Points, in no order, along strands that fork, close into loops and pass close to each other.
Two points are linked if the straight distance between their rows is under 143.
q_915: [-20 -28 -36  -9  20   3  16 -30  37 -20 -28  14 -13  29  35   3 -19  25
 -41   9 -32 -26 -35  -8  -3  12   5   7  14 -15  10  18  17  63  24  -9
 -20]
q_643: [ 34  -7  18 -27 -33  13  37  49 -74  43 -14 -10  61  22 -23  10   4 -13
  28  16   8  54  30 -31 -19   8 -41 -46 -24 -12  -7 -10  27 -10 -28   6
  26]
q_261: [ -2  23   2 -15  36   8 -30  39  25  26  12 -27 -28 -20 -34 -10 -30  25
  -1 -40 -21  56  54  12  -4 -22  45  13 -24  -3  18 -36 -12 -30  64   3
 -19]
q_628: [ 30 -32  27  12 -39  27  -5 -44 -50 -12 -71 -22  25 -10  25  -5  39 -59
  19  64  -5  45   0 -43  40  36 -14   8 -16 -26  -7 -17 -15 -15 -45  50
  35]
q_425: [-22 -12  30 -19 -30 -10 -25  22 -54  99 -41  17  57  -3 -14  18  10  -7
  17  -9  13  57 -16 -23  -6  21  -8  24 -14 -52 -50  17  -6 -63 -18  43
 -28]
q_66: [ 27 -51 -21 -54  58 -11  38 -20  -5  34 -14  22  60  20  33   0 -28  31
 -13  22 -20  65  23  -4  -2  13 -23   3   6 -68  -1 -28  21  26  68  -7
 -10]
q_406: [  4 -20 -18   1  29  67  64  36 -75 -16   3   9  29  77  26  -1 -59 -34
   9  -6 -11  38 -34 -36 -29  -5  18 -39   3 -36  26  -7  46   0 -13  22
  36]
q_690: [ -5   7  30 -27 -38 -50 -40  12  19  73  21  -6  14 -53 -39  17  32  34
   0 -15  -1  13  39  -4  -7  14 -12  25  -1 -11 -18 -15 -10 -40  17 -14
 -24]
q_118: [ 14  60 -50  25  33  -4 -29  36   9 -68 -22 -38 -85  12  -2 -46 -43   3
 -38 -28 -13  -5   8  52   6 -44  68   6  25  45  28  22 -76  27  26  -1
 -12]
q_971: [ 31 -59  18   6 -31  47  15 -29 -44 -17 -47 -16  19  33  62 -44  46 -47
  -6  40  22  12   8 -40  35  26  22   6 -50 -31  -4 -37  47  25  19 -14
  30]
q_294: [ 15  -3   9  19  22 -44  21  -9 -71  37  16  14  27  -6  15   0  24 -36
  42  20  55  15  31  26  40 -23 -40 -52  33   0 -21  31 -14   8   8   3
  -4]
q_105: [-11   2  56  -7 -19  76 -11  77 -32  43  16 -27 -15  15 -38 -12 -29  41
  28 -38 -31 100  29 -31 -34  10  14  -9 -75   6  -4 -53 -10 -66   6   9
  -3]
q_695: [ 40  -6 -15 -62  55  -1  28   8   9 -13  40 -17  51   1   2  14 -33  63
  -3  39 -44  59  42  29  -4 -10 -36  -2 -17 -14  41 -37  36  33  31 -37
  33]
q_785: [-37  -2 -44   8  -8  57  43  47 -18  -1   7  17   6  65 -15  16 -54   3
  11 -66 -14 -23 -78 -57 -45   9  53 -10   5 -10  -1  25  51 -31 -47  13
  12]
q_284: [-35  24  12  18 -13 -43  24 -61  23 -61  -8  39 -17  -9  29   0   9 -31
 -30   1  34 -96 -89  33  -6 -14 -27 -12  40  14 -32  25 -17  64 -52   6
 -27]
q_333: [ 23 -44  22 -16   9 -50   8 -46  -6  57  12  22  23 -21  58 -26  61 -22
   8  40  69 -10  34  12  46 -12 -41 -18 -22 -17 -29  11   1  41  55 -48
 -17]
q_963: [  1 -47 -32 -19   2  -6  38 -21  -4  14  -8  10  42  18   9  10 -10  15
 -11  13 -12  15  -8  -9  -2   8 -21   2   9 -42  -3   5  22  17  15  -3
   0]
q_231: [-36 -20  10 -53 -23 -38 -34 -19  48  78  -3   7  39 -55 -35  24  10  53
 -20 -22 -25  26  -8  -4 -18  37 -12  72  -1 -46 -18  -5   5 -30  36   7
 -38]
q_743: [-59   0 -35 -35 -18 -43 -11 -13  35  57  13  29  35 -18 -24  29   0  30
 -18 -38 -29  -5 -52 -11 -37  41 -22  44  38 -64  -4  15  -1 -16  10   6
 -40]
q_533: [ -15   28   16    8   30 -101   10  -10  -30   50   50   35    6  -25
   17  -11   47  -38   17   -9   74   -2    2   64   27  -22  -48  -53
   59    5  -12   32  -35   11   16  -14  -33]
q_481: [  9  21 -23   4  50 -27   2  37   1  10   8  -4 -38  33  11 -25 -21  10
 -46 -36   7  -7  24  32 -19 -34  41 -14  17  17  13   9  -5  41  60 -44
 -26]
q_542: [ 25   6  35  -7  10 -69 -11 -30  18  23  54  -2   7 -40  18 -11  77 -10
  22  30  61 -28  59  40  53 -29 -32 -36 -16  20 -23  -3 -10  22  18 -37
 -10]
q_592: [ 24  -3  46  -2 -87  40 -29  49  39  -8  13 -46 -15 -34 -12  16  52  33
  -3  18  -8 -53  58 -31  -6  24  -5  10 -71  64 -12 -45   6  -9 -19 -25
  17]
q_608: [ 25 -11  19  15 -20  49   6  -4 -40 -43 -30 -25  -4  10   6   4   2 -36
   5  40 -31  23  -7 -45  15  25  -1   0 -11  -5  14 -19   7 -17 -49  45
  46]
q_828: [-13  -7 -23  -2 -24  12  70   7 -42  -3  13  44  61  46 -39  39 -20  -2
  31 -13   5 -37 -60 -23 -33  15 -47 -28  37 -13   9  43  48   8 -48  21
  25]
q_964: [  3   5 -15  36  20 -22 -31  -1 -35  50 -18  -9 -39  14  41 -19  31 -47
   2 -24  52  14  39  14  16 -26  48 -30  21  -9 -24  20 -42 -19  50 -11
 -21]
q_412: [ 10   0  -3 -13   9  16 -42  -8  65 -45 -21 -38 -31 -32 -14  -9 -11  18
 -19  31 -45   3  29   3  32   9  25  36 -24  13  38 -28 -16  12  10   8
   8]
q_95: [  19   47  -33   30   30   13  -18  -14   12 -112  -27  -27  -75    8
   22  -34  -35   14  -33    4  -24  -36  -13   57   20  -48   18    4
   31   45    8   28  -50   36  -22    5   -5]
q_371: [-25  14 -10  33  -3   5 -23  -1 -20  12 -27  -4 -17  -7  -7  21 -15 -36
   7 -16  -6  28 -25 -21   2   2  27  13  37 -23  -4  28 -38 -69 -42  70
   3]
q_869: [-50   1  11  12 -38 -30  27 -43 -10  18  -9  60  20  -1  11  18  40 -52
  16 -22  81 -78 -70 -17  -1   6 -32  -2  30  -2 -38  37  -5  25 -38   8
 -19]
q_20: [-40  30  24  36 -21  67 -32  65   1 -27   6 -27 -63   8 -42  -2 -51  11
  16 -37 -38  14 -18 -41 -26   4  71   3 -34  56  15 -15 -15 -84 -46  48
  22]
q_435: [ -7  -7 -14  11 -23  44  51  39 -72   7  -8  18  43  60 -29  23 -43 -24
  25 -22  -3  11 -48 -64 -34   9   2 -21  10 -21  -1  24  44 -31 -57  37
  20]
q_515: [ -39   10  -26   12   44   45   -7   29   29  -56  -27   10  -67   45
  -34  -34 -102    3   -5  -53  -38   48  -35    2  -19   -3   78    9
   -2   12   40   11  -27  -34   26   31   -3]
q_693: [ 10  15 -29  44  23  34 -47  23  -1 -46 -46 -29 -83  30  22 -62  -6 -24
 -45 -24  17  -7  19  19  45 -39  94  -8  -7  41  25  -6 -44   9  48   5
 -13]
q_470: [-37  -1  -4  31   1  77   1  33   4 -45   3   9 -50  39 -41 -12 -84  13
  14 -38 -57  49 -51 -52 -42  12  62  -1 -31  24  32  -8   8 -69  -3  49
  16]
q_329: [ 18  14  20  13  36   3  14  -3 -42 -32  38   4   5  32  31 -23  14 -32
  12  21  51 -59   8  33  15 -50 -12 -59 -14  26 -15  15  22  38   2 -43
   2]
q_913: [-12  -8   8  26 -14  11   8 -41  21 -62 -24  12 -34  22  48 -21  23 -28
 -32  16  23 -85 -34   9  10 -16   6  -5   2  19 -24  24  11  55 -25 -16
 -23]
q_393: [-51  16  18  16 -50 -55 -25 -21  21  60   1   6 -32 -29  16  -5  76 -48
  -3 -31  71 -81   4 -23 -16  -2  31  35  -8  10 -42   9 -15  -8   3 -38
 -33]
q_736: [-35  12  10   9  -5 -72  23 -17 -29  43  40  57  16 -30  -2   7  36 -34
  11 -16  64 -39 -30  20 -10  -1 -44 -15  52  -5 -16  38 -20   0  -8  -7
 -17]
q_500: [-35 -46 -23 -38  21  30  20  15  92  10 -19  -3 -11  13 -23  -8 -40  60
  -8 -65 -34   3 -64 -35 -27  14  34  34 -52  -5  32 -46  32  45  84 -37
 -40]
q_801: [ 34 -16  36 -33 -30 -30  21  20 -43  57 -14  -2  77 -26  -7   8  40  -4
  23  51  18  46  42  -3   6  19 -67 -25 -10 -14 -18   1  16  -9 -13 -19
   4]
q_711: [ 44   1   6 -32  28 -51 -19  -3  -9  25  12 -21  44 -52   3  19  23  25
  22  58 -18  71  77  39  37  -2 -55 -14  18 -17   2 -14 -16 -15  27   7
  10]
q_142: [-27   2  33  -3 -42 -40   7   3   5  61  32  25  -5  -5  15  -7  67 -17
  -8 -37  91 -79  21 -19  -9 -19  10   4 -45   1 -37  -2  17  13  25 -70
 -27]
q_483: [ 26  -8  -8  24  43  -7 -21  14 -20  37 -23  -4 -45  34  40 -43  15 -25
 -39 -28  46  -7  65  20  17 -40  63 -22  -7   8  -3  -9 -19  34  92 -47
 -22]
q_137: [-39  16   8  53 -47  -3  -9 -26  10  -3 -10   6 -59 -13   9  -6  47 -51
  -5 -31  61 -86 -25  -9  -5 -18  41   9   7  26 -39  22 -12  -2 -37 -23
 -14]
q_482: [ -14    8  -54    6   -1   37   41   -6   47 -101   13    6  -11   42
    7   14  -40   40  -23   -4  -45  -70  -76    9  -18   15  -11   -2
   25   16   16   30   40   47  -58  -10   -3]
q_644: [ 10 -16  -3  -7   2 -35 -40 -47  36  32 -21 -11 -22 -37  22  -4  32 -16
 -17  30  15   6  32   1  27   7   6  20  21 -20   2  10 -36  10  43   1
 -11]
q_618: [-34 -18  28  -9 -21  42 -19   9 -25  47 -32  19  15   5 -22  21 -25   6
  23  -9 -28  79 -43 -45 -14  34  -5  30 -39 -43 -24   9 -21 -78 -27  78
 -21]
q_495: [ 49  12  28  19  13 -19  13 -18 -62  -8  18 -18  35 -22   4  -5  53 -32
  57  53  29  18  44  12  38 -23 -50 -66  -3  31 -15  -4   5  21 -14   5
  29]
q_990: [ 35 -40  33 -43 -20 -43  30 -12 -21  82  -2  22  58 -16  13  -6  59   8
   3  26  54  18  50  -9   4   1 -39  -5 -25 -22 -25 -10  36   7  31 -64
  -3]
q_73: [-28  16  23  -6   3  -4 -40  57 -56 107  -7  12  17  13 -20  13 -11  12
  18 -49  12  59  -1 -19 -27  -9  24   1 -20 -33 -37   3 -15 -81  13  31
 -33]
q_667: [-21 -29 -39  -6   7 -41  51 -21 -50  53  -1  62  69  36   9  22 -15 -14
  18  -1  13  12 -64   3 -11  23 -50  -6  69 -60  -6  56  18  -2   6  18
 -22]
q_450: [ 17 -27  12  35 -35  26  29 -55 -66  -7 -50  20  38  -9  15   9  32 -71
  35  61  30  -5 -28 -39  36  23 -49  -5   8  -8 -19  31  -1  22 -57  46
  32]
q_311: [-24   5 -36  30  10  -5 -36 -20  13   9 -42  -7 -54  10  12 -20 -18 -36
 -27 -29  10   3 -24  -4   9   0  67  26  33 -18   0  21 -48 -27   5  34
 -15]
q_620: [-55  47  -5  42 -35 -22   6 -47  29 -52 -10  30 -53 -15  20 -11  10 -44
 -26 -40  56 -84 -74   7 -30 -18  14  17  44  14 -37  36 -32  14 -57   0
 -35]
q_911: [ 29   1 -24  12  52  16 -23 -12  14 -78 -36 -14 -51  19  37 -27 -19   6
 -42  39 -35  -8   8  27  32 -24  27   4   4  30  36   7 -21  62  32  -5
  12]
q_88: [  6   6  11   7  14 -14  47  19 -49  21  50  31  22  41   1   3  -9 -25
  14 -19  48 -36  -5   5 -21 -38 -29 -54  19   5  -2  36  34  16  -7 -32
   1]
q_76: [-38  61   0  23 -32  15 -36  68  36  -3  19 -22 -50 -13 -66  13 -34  19
  -1 -75 -26 -16  -9 -15 -53  -3  58  19  -3  54   8   8 -24 -76 -54  27
   5]
q_604: [ 48  19  13   1 -28  46  20  29 -14 -59  31 -29   8  22  -4  17  15   7
  17  38 -20 -32  20  -7 -11   6 -31 -13 -42  42  10 -27  46   7 -50  -9
  53]
q_523: [  4 -21   4 -23  13  11   8  26  -2  61   8 -14  11   2 -15 -13  -5  26
 -12 -42   4  25  32 -15 -21 -13  40  14 -35 -15   1 -47  29 -14  53 -29
  -7]
q_467: [-18  58   6  50 -18 -46  -7 -21   3 -17  17  21 -32 -42 -20  16   9 -26
  19 -27  45 -36 -19  47 -20 -20 -10 -14  69  23 -15  29 -43 -18 -56  12
  -9]
q_649: [-11  -9 -22  -6  12 -44  34   3 -52  39  13  27  70 -13 -21  38 -31  -2
  23  18  -6  41 -20  19  -4  13 -61  -6  71 -39   8  34  -4 -35 -13  35
  -3]
q_78: [ 36 -18 -24 -51  94 -18  13   4   6  12   5  15  19  33  25  13 -55  49
 -28  20 -32  50  30  33  -5 -12 -29 -21  13 -20  36 -20   4  63  74 -21
  10]
q_827: [ 15   4  22 -24   7 -38 -12 -54  68 -43  34   4   4 -43  24   7  43  23
  -6  57   6 -67   8  46  33  -3 -63  10 -17  38 -12 -12   0  67  -3 -52
  -6]
q_34: [  2 -24 -11  48   8  74 -23  28 -15 -36 -38 -21 -67  58  41 -60  -6 -27
 -34 -29  22  -5  12 -17  25 -31  95  -8 -45  23  29 -47   4   2  61 -12
   5]
q_290: [ 27   2  -5  10  55  -7  15 -46   8 -70   1   6  18  34  37  -8 -18   9
  -4  75 -33 -32 -25  54  12 -22 -74 -36   8  17   3  17   9  78 -20 -19
  15]
q_269: [-15 -48  -4  -4  -1  76  32   2 -24  13 -36  15  21  47  15 -14 -31  -1
   6 -21 -14  45 -52 -67 -14  20  49   3 -49 -36  -5 -25  35 -25  14  24
   1]
q_756: [  7  18   9  14   5 -66   0 -61  21 -16  19  36  15 -61   9  27  17 -10
   9  32  19 -26 -21  64  29  11 -69  -4  62  12  14  29 -37  40 -31   4
   0]
q_844: [ -6  11  10  14 -42 -67 -12 -49  42   3   2  31   9 -73 -20  39  34 -11
  17  19  10 -27 -18  18   5  32 -47  39  54  -3 -10  14 -29  -9 -54  20
   0]
q_139: [ 22  -4   7 -17 -45  47  23  51  35 -42  36 -15  16   6 -27  18  -7  50
  -2   0 -43 -37 -10 -30 -37  33  -7  14 -54  39  14 -30  46  -6 -47  -7
  39]
q_656: [  1  19  -8 -13  61   5 -60  24  38 -28   0 -12 -50 -20 -40 -14 -49  -6
  -4 -20 -24  62  36  30  16  -2  55  15   9   5  38  -4 -57  -9  62  27
 -21]
q_405: [  5 -11 -15  21  -2 -10  14 -22 -42  10 -33  17  39  -5  -9  33 -27 -32
  20  16 -17  44 -30  -6  23  19 -27   8  63 -38  -4  29 -22 -36 -43  72
   7]
q_68: [ 37  -3  10 -25   2  -6  18  29 -10  31  36 -18  20 -15  -7   4  20  37
  -2   3   7   4  72   5 -11 -26  -6 -18 -27   1   8 -33  34   4  31 -60
  14]
q_316: [ 29  17 -10  25  13  13 -19 -64  23 -99 -20 -23 -17 -32  19   4   6  -9
   1  65 -24 -23  -6  36  38 -12 -28   8  25  23   5   8 -18  24 -48  17
  38]
q_315: [ 36  14   0  24  21 -28 -27 -11 -35  -3 -15 -37  21 -41   8  14  12 -12
  36  51  -9  69  48  24  42 -10 -29 -35  51 -13  -4   5 -40 -32  -3  62
  14]
q_419: [  4 -18  37 -35  -7 -48  25 -43  39  -6  38  30  29 -19  46 -12  53   0
 -14  36  45 -89   4  25  24  -5 -50  -5 -34  19 -23 -12  27  76  33 -60
 -13]
q_198: [ -5  -1 -42   2  -4  39  60  22   1 -60  38  14  20  57 -17  24 -44  21
   7 -14 -28 -52 -75  -8 -43   7 -22 -23  33   8   8  37  52  17 -76   8
  27]
q_622: [-19  18  11   6 -10 -38  33  32 -72  84  27  37  14  30  -8   2  26 -39
  25 -49  65 -25  10 -12 -26 -25  -2 -37  13 -16 -38  32  18 -28  12 -31
 -10]
q_420: [  4 -21   0 -45  19 -29 -64 -33  68  30 -36  -9 -12 -60  -5 -13  13   1
 -19  15  -9  45  37   5  31  20  18  60  -1 -29   3 -10 -48  13  91   3
 -34]
q_188: [-30 -11  26   2 -14  55 -44   3  15  -2 -23 -11 -34 -20 -42  -1 -27  14
  10   3 -54  69  -9 -43   0  33  22  30 -50  -2   7 -17 -26 -62 -13  66
 -15]
q_306: [ 36  14  26  16  24 -14 -12 -15  -6 -12  22 -30 -22  -9  44 -29  57 -19
   4  38  41 -38  63  31  42 -45   0 -36 -24  23 -14 -12   3  33  30 -43
   6]
q_835: [ 12  -6  19 -29 -28 -32 -11 -35  91 -15  19 -14   1 -58   7   8  64  43
 -12  46   0 -54  54  12  28  14 -30  51 -34  25   7 -26   5  35  23 -56
  -4]
q_62: [ 20 -36   1  16  11  57  -3  -3 -25 -29 -27 -30 -19  29  48 -44  17 -23
 -18  25  13  -2  28 -18  35  -8  44 -12 -40   0   9 -47  17  29  39 -14
  19]
q_839: [-19 -32   3  12 -15 -12  42 -54 -36  16 -26  47  42   9  25   7  29 -57
  25  30  56 -35 -49 -17  23   8 -57  -3  34 -25 -25  49   2  38 -23  12
   0]
q_571: [-27   2 -20  23 -11   8 -33   7  42  24 -32 -17 -39  -1   2 -24  -5 -14
 -29 -40   3 -36  -5 -15  -5   3  64  34 -18   4   6 -11 -14   4  38 -17
 -20]
q_240: [-15 -40  -5   4 -43   9 -10 -27  29  26 -28   3 -12  -8  20 -10  31 -10
 -14   3  10 -48  -7 -40  -9  15  28  38 -27 -16 -18   3  12   2   6 -20
  -9]
q_692: [ 13  16  15   9  16 -50  12 -13  -8 -17  51  30  44 -29 -26  22   8   8
  38  26   9 -17 -10  60   9   6 -77 -23  45  26   7  18   7  12 -42   1
  18]
q_310: [ 14 -11 -15  46  10  71  11 -12 -44 -71 -17 -22 -23  42  33 -25 -28 -44
  -2  19 -19   4 -25 -20  23  -7  32 -16   9   0  18   5  18   0 -35  39
  38]
q_836: [-70 -17 -32 -40 -17  -4   6   5  42  77   6  25  24  12 -19  12   0  48
 -17 -76 -13 -14 -64 -42 -54  45  29  59 -15 -41 -13 -14  38 -20  28 -16
 -49]
q_296: [  5  37 -27  -5  16  38 -27  17  64 -95  13 -33 -41 -16 -22  -1 -43  36
 -21   6 -68 -12  -2  17  10  -7  25  30   6  50  48  -5  -5   8 -24   5
  30]
q_722: [ 39  -7  -4 -50  37 -25 -16 -17  32 -14   4 -22  28 -32   0   1   6  50
  -5  57 -45  51  67  25  36   0 -37  18 -16 -20  34 -43  -7  21  47 -16
  19]
q_164: [-42   0 -36  -4  20  29  18  34  -3  34  11  19  -1  46  -9   4 -53  19
 -10 -68 -13   6 -38 -22 -43  -7  57   3  -1 -19  -2   1  29 -21  19  -2
  -6]
q_514: [-56 -38 -55 -12  -6 -14  34 -10 -22  56 -23  52  33  60  18  23  -8 -13
   5 -47   2  -8 -85 -35 -36  31   8   5  37 -73 -16  44  23   0   2   2
 -31]
q_851: [ 53  13  18  23  -2  37  26   4 -75 -43  25 -27  14  30   5  -5  19 -22
  34  47   2  -1  25   8  16 -21 -42 -55 -24  28   8  -6  36  24 -38  -3
  49]
q_397: [-29  15 -16   7  -2  -2   8  38 -51  66  14  12   0  37 -16   6 -15 -18
   9 -50  24   7  -6 -20 -38 -15  27  -5  23 -33 -15  27  13 -53  -4   6
  -6]
q_978: [ 10 -47  25 -27  -6  31  24  -7 -40  29 -41   3  42  33  11 -23   1 -20
   1   7  -5  81   1 -44  -2  29  11   9 -41 -56 -14 -35  26 -22  18  29
   7]
q_874: [ 14 -16 -36  35  31  30  14 -39 -41 -48 -33  -6  13  20  17   9 -36 -47
   4  34 -21  22 -38  10  19   6 -14 -15  62 -15  13  30 -19  -4 -40  60
  26]
q_834: [-10  -3 -18  -8  32 -44 -30 -32  -3  56 -22   9   7 -21  14   5  -8 -18
 -16   2   6  42  18  21  18  14   1  17  46 -52  -9  20 -38 -20  39  35
 -27]
q_791: [-14 -34  25 -34 -20  66  48  42  -9   7   5   8  26  30 -22   1 -38  34
  11 -33 -47  54 -35 -62 -46  26  18  -2 -63 -13  -3 -39  54 -31 -19  18
   8]
q_388: [-11  11 -18  -9  15 -37  -1  -5  34  -1  16   9 -22   5   9  -6  -8  15
 -40  -4  -9 -21  -1  27 -21 -14  -4   5  38  -3  24  19  -4  47  21 -29
 -19]
q_929: [  8  56 -16  35  -9 -26 -32  -9  19 -42  10 -10 -40 -46 -31  26 -14   1
   0 -10 -21   1   3  47   4  -7   6  -3  65  28  15  27 -44 -30 -63  38
  11]
q_392: [ -7  65   2  19 -15 -23 -29  75  29   7  56 -35 -47 -19 -60  10 -15  26
   2 -55 -19  -7  43  17 -38 -16  33 -17  21  46  13  -5 -19 -61 -38  -7
   1]
q_247: [ 22 -24  -7  16  10  -6  11 -73  27 -70 -15   7  24 -11  31  21   0   4
  -2  75 -18 -34 -36  22  28  15 -70  10  24   2  -7  10   4  61 -29   0
  20]
q_987: [ 30  21 -10  36  28  22 -55  -3   4 -72 -20 -51 -75   5  35 -50  22 -14
 -28  26  14 -11  53  53  57 -43  35 -26 -11  47  12  -1 -42  42  37 -14
  15]
q_829: [-29  -8 -29 -24   5  35   2  17  71 -17   2  -7   0  -6 -26   4 -47  53
 -11 -40 -53   0 -27 -19 -27  17  32  38 -30   7  37 -26  28   1  23 -10
 -13]
q_74: [-51 -37 -23  -3  -9  40  13 -10 -34  56 -43  41  24  53  18   3 -18 -10
  13 -53  11  19 -81 -65 -26  33  55  26 -16 -66 -34  22  23 -33   7  29
 -21]
q_251: [  -1   20  -35   10   -1   49    7    5   42 -100    7  -21  -27   24
   14  -13  -21   37  -35   -4  -47  -57  -19   16   -3   -4   14   16
  -11   53   27    6   25   30  -35  -25    6]
q_13: [ 40   5  12 -21  15   6  32  50 -54  19  31 -17  35  17 -15  21 -19  21
  13  13 -11  48  43   1 -23 -14 -17 -42 -16 -11  20 -30  29 -20   8 -12
  31]
q_527: [ 36   9   7  20  59   4  30 -29 -63 -67   7   7  10  61  38 -33 -15 -31
   4  55   4 -39  -7  57  13 -56 -48 -77   3  28 -19  17  15  65 -18 -21
   8]
q_672: [ 40 -22  42 -27 -49  -1 -17  -6  39   8   7 -36  19 -42   3   2  74  35
  -8  50  -3 -23  62 -24  15  19 -19  19 -62  28  -9 -44  22  11   5 -54
  25]
q_223: [ 28  47   4  16  23 -14  -7 -28  12 -73  35 -18   3 -23 -11  17  -6  15
  24  42 -17 -30   1  71  18 -19 -53 -22  31  48   3   6  -9  13 -54 -12
  38]
q_328: [  8  -2  44 -39 -11  59  27  81   2  11  40 -12  27  13 -39  12 -44  69
  13 -31 -58  63  19 -31 -50  16 -14 -15 -78  16  17 -63  17 -33  -7  -4
   9]
q_31: [  4   6  -3 -27   3  41   9  57  69 -38  40 -24   9  -4 -40   5 -39  77
  -7 -23 -57 -17  16 -25 -30  11  18  21 -63  51  42 -49  50  -7   9 -30
  21]
q_8: [ -1 -26  29 -17 -17  54 -27   3  42 -31 -19 -24 -22 -30 -26 -16 -19  33
   5  19 -58  47   7 -30   8  36  24  47 -77  15  25 -53   9 -24  12  22
  12]
q_943: [  3 -23  31 -22 -18 -29  29  -6  26  36  49  22  17  -8  23  -7  54  23
  -8   0  56 -70  44   5  -3 -25 -20  -9 -46  19  -9  -8  48  50  49 -89
 -24]
q_96: [-19  32   3 -10 -19 -79 -34  -6  24  50  23  17   4 -66 -32  29  31  12
   2  -6  -8   1   7  27  -1  23 -43  28  58 -14  -1   8 -25 -41  -9   8
 -20]
q_145: [-12  33 -37  -7  62  -4 -22  26  15 -44   5  -4 -44  17 -29 -12 -91   1
 -14 -36 -41  58  -1  30 -12 -19  50   4  35  -1  42  23 -49 -25  14  47
  -5]
q_174: [ 16 -16  56 -31 -23  43  -1  39 -45  40 -20 -20  21  11  -6  -8   5  10
  14 -10 -22 111  44 -22 -15  20  -1  -7 -68 -31 -14 -61   7 -46   4  23
  -6]
q_639: [-10  11 -17  16   7 -53 -31  -5 -47  93 -12  12   3  -4  16   9  22 -36
   7 -22  41  36  27   1  11  -3  10  -6  37 -40 -40  26 -35 -56  29  16
 -30]
q_847: [ -3  38 -12  -3  11 -13 -61  -1  54 -37  -8 -35 -56 -55 -42  11 -23   2
  -3 -10 -37  26  31  26  18   0  30  33  27  12  32   2 -60 -21  -4  35
   4]
q_87: [ 35   9  38   4 -66   8 -24  11  33 -21  20 -21  -9 -52 -27  43  39  24
  13  19  -7 -42  24  -9   7  29 -35  11 -19  46 -17 -22  -6  -2 -65   3
  36]
q_599: [-10  71  -6  21   1 -51 -14  25  15  -2  48 -22 -52 -24 -28  -8   4   6
   0 -48  35 -25  34  57 -24 -32  14 -19  64  34   4  21 -34 -26 -15 -26
 -16]
q_838: [ 18  28  10  31 -46 -14 -21  24  14 -23  12  -7 -12 -46 -48  55  -1  12
  29   1  -9  -9   9   5 -13  17 -33 -10  35  39  -6   5 -35 -35 -84  42
  30]
q_556: [  0   6  -3 -47  12 -37 -55   8  83  23  -3 -31 -18 -50 -33  -4   6  29
 -30 -12 -22  15  34  17   7   6  26  66 -10   0  32 -29 -24  35  81 -33
 -31]
q_640: [ 12 -55  19 -23 -69  36  26 -32   7   8 -40   2  33   9  28 -12  71 -14
   1  40  17 -31   3 -65  16  26   2  28 -58 -16 -22 -16  42  28   0 -36
  12]

A piece is two or more points that can be reached from each other along the links. Count, over all rows, the pieces, the separate loops (a circle has one, a figure eight two, a Y none), the forks (points with three links) and the tips (points with one).
pieces | 3
loops | 5
forks | 10
tips | 6

How many points has the smallest loop of links through each point below? Write - if it is on no loop.
q_656 | 11
q_801 | 22
q_425 | 15
q_978 | 6
q_608 | -
q_711 | -
q_118 | 5
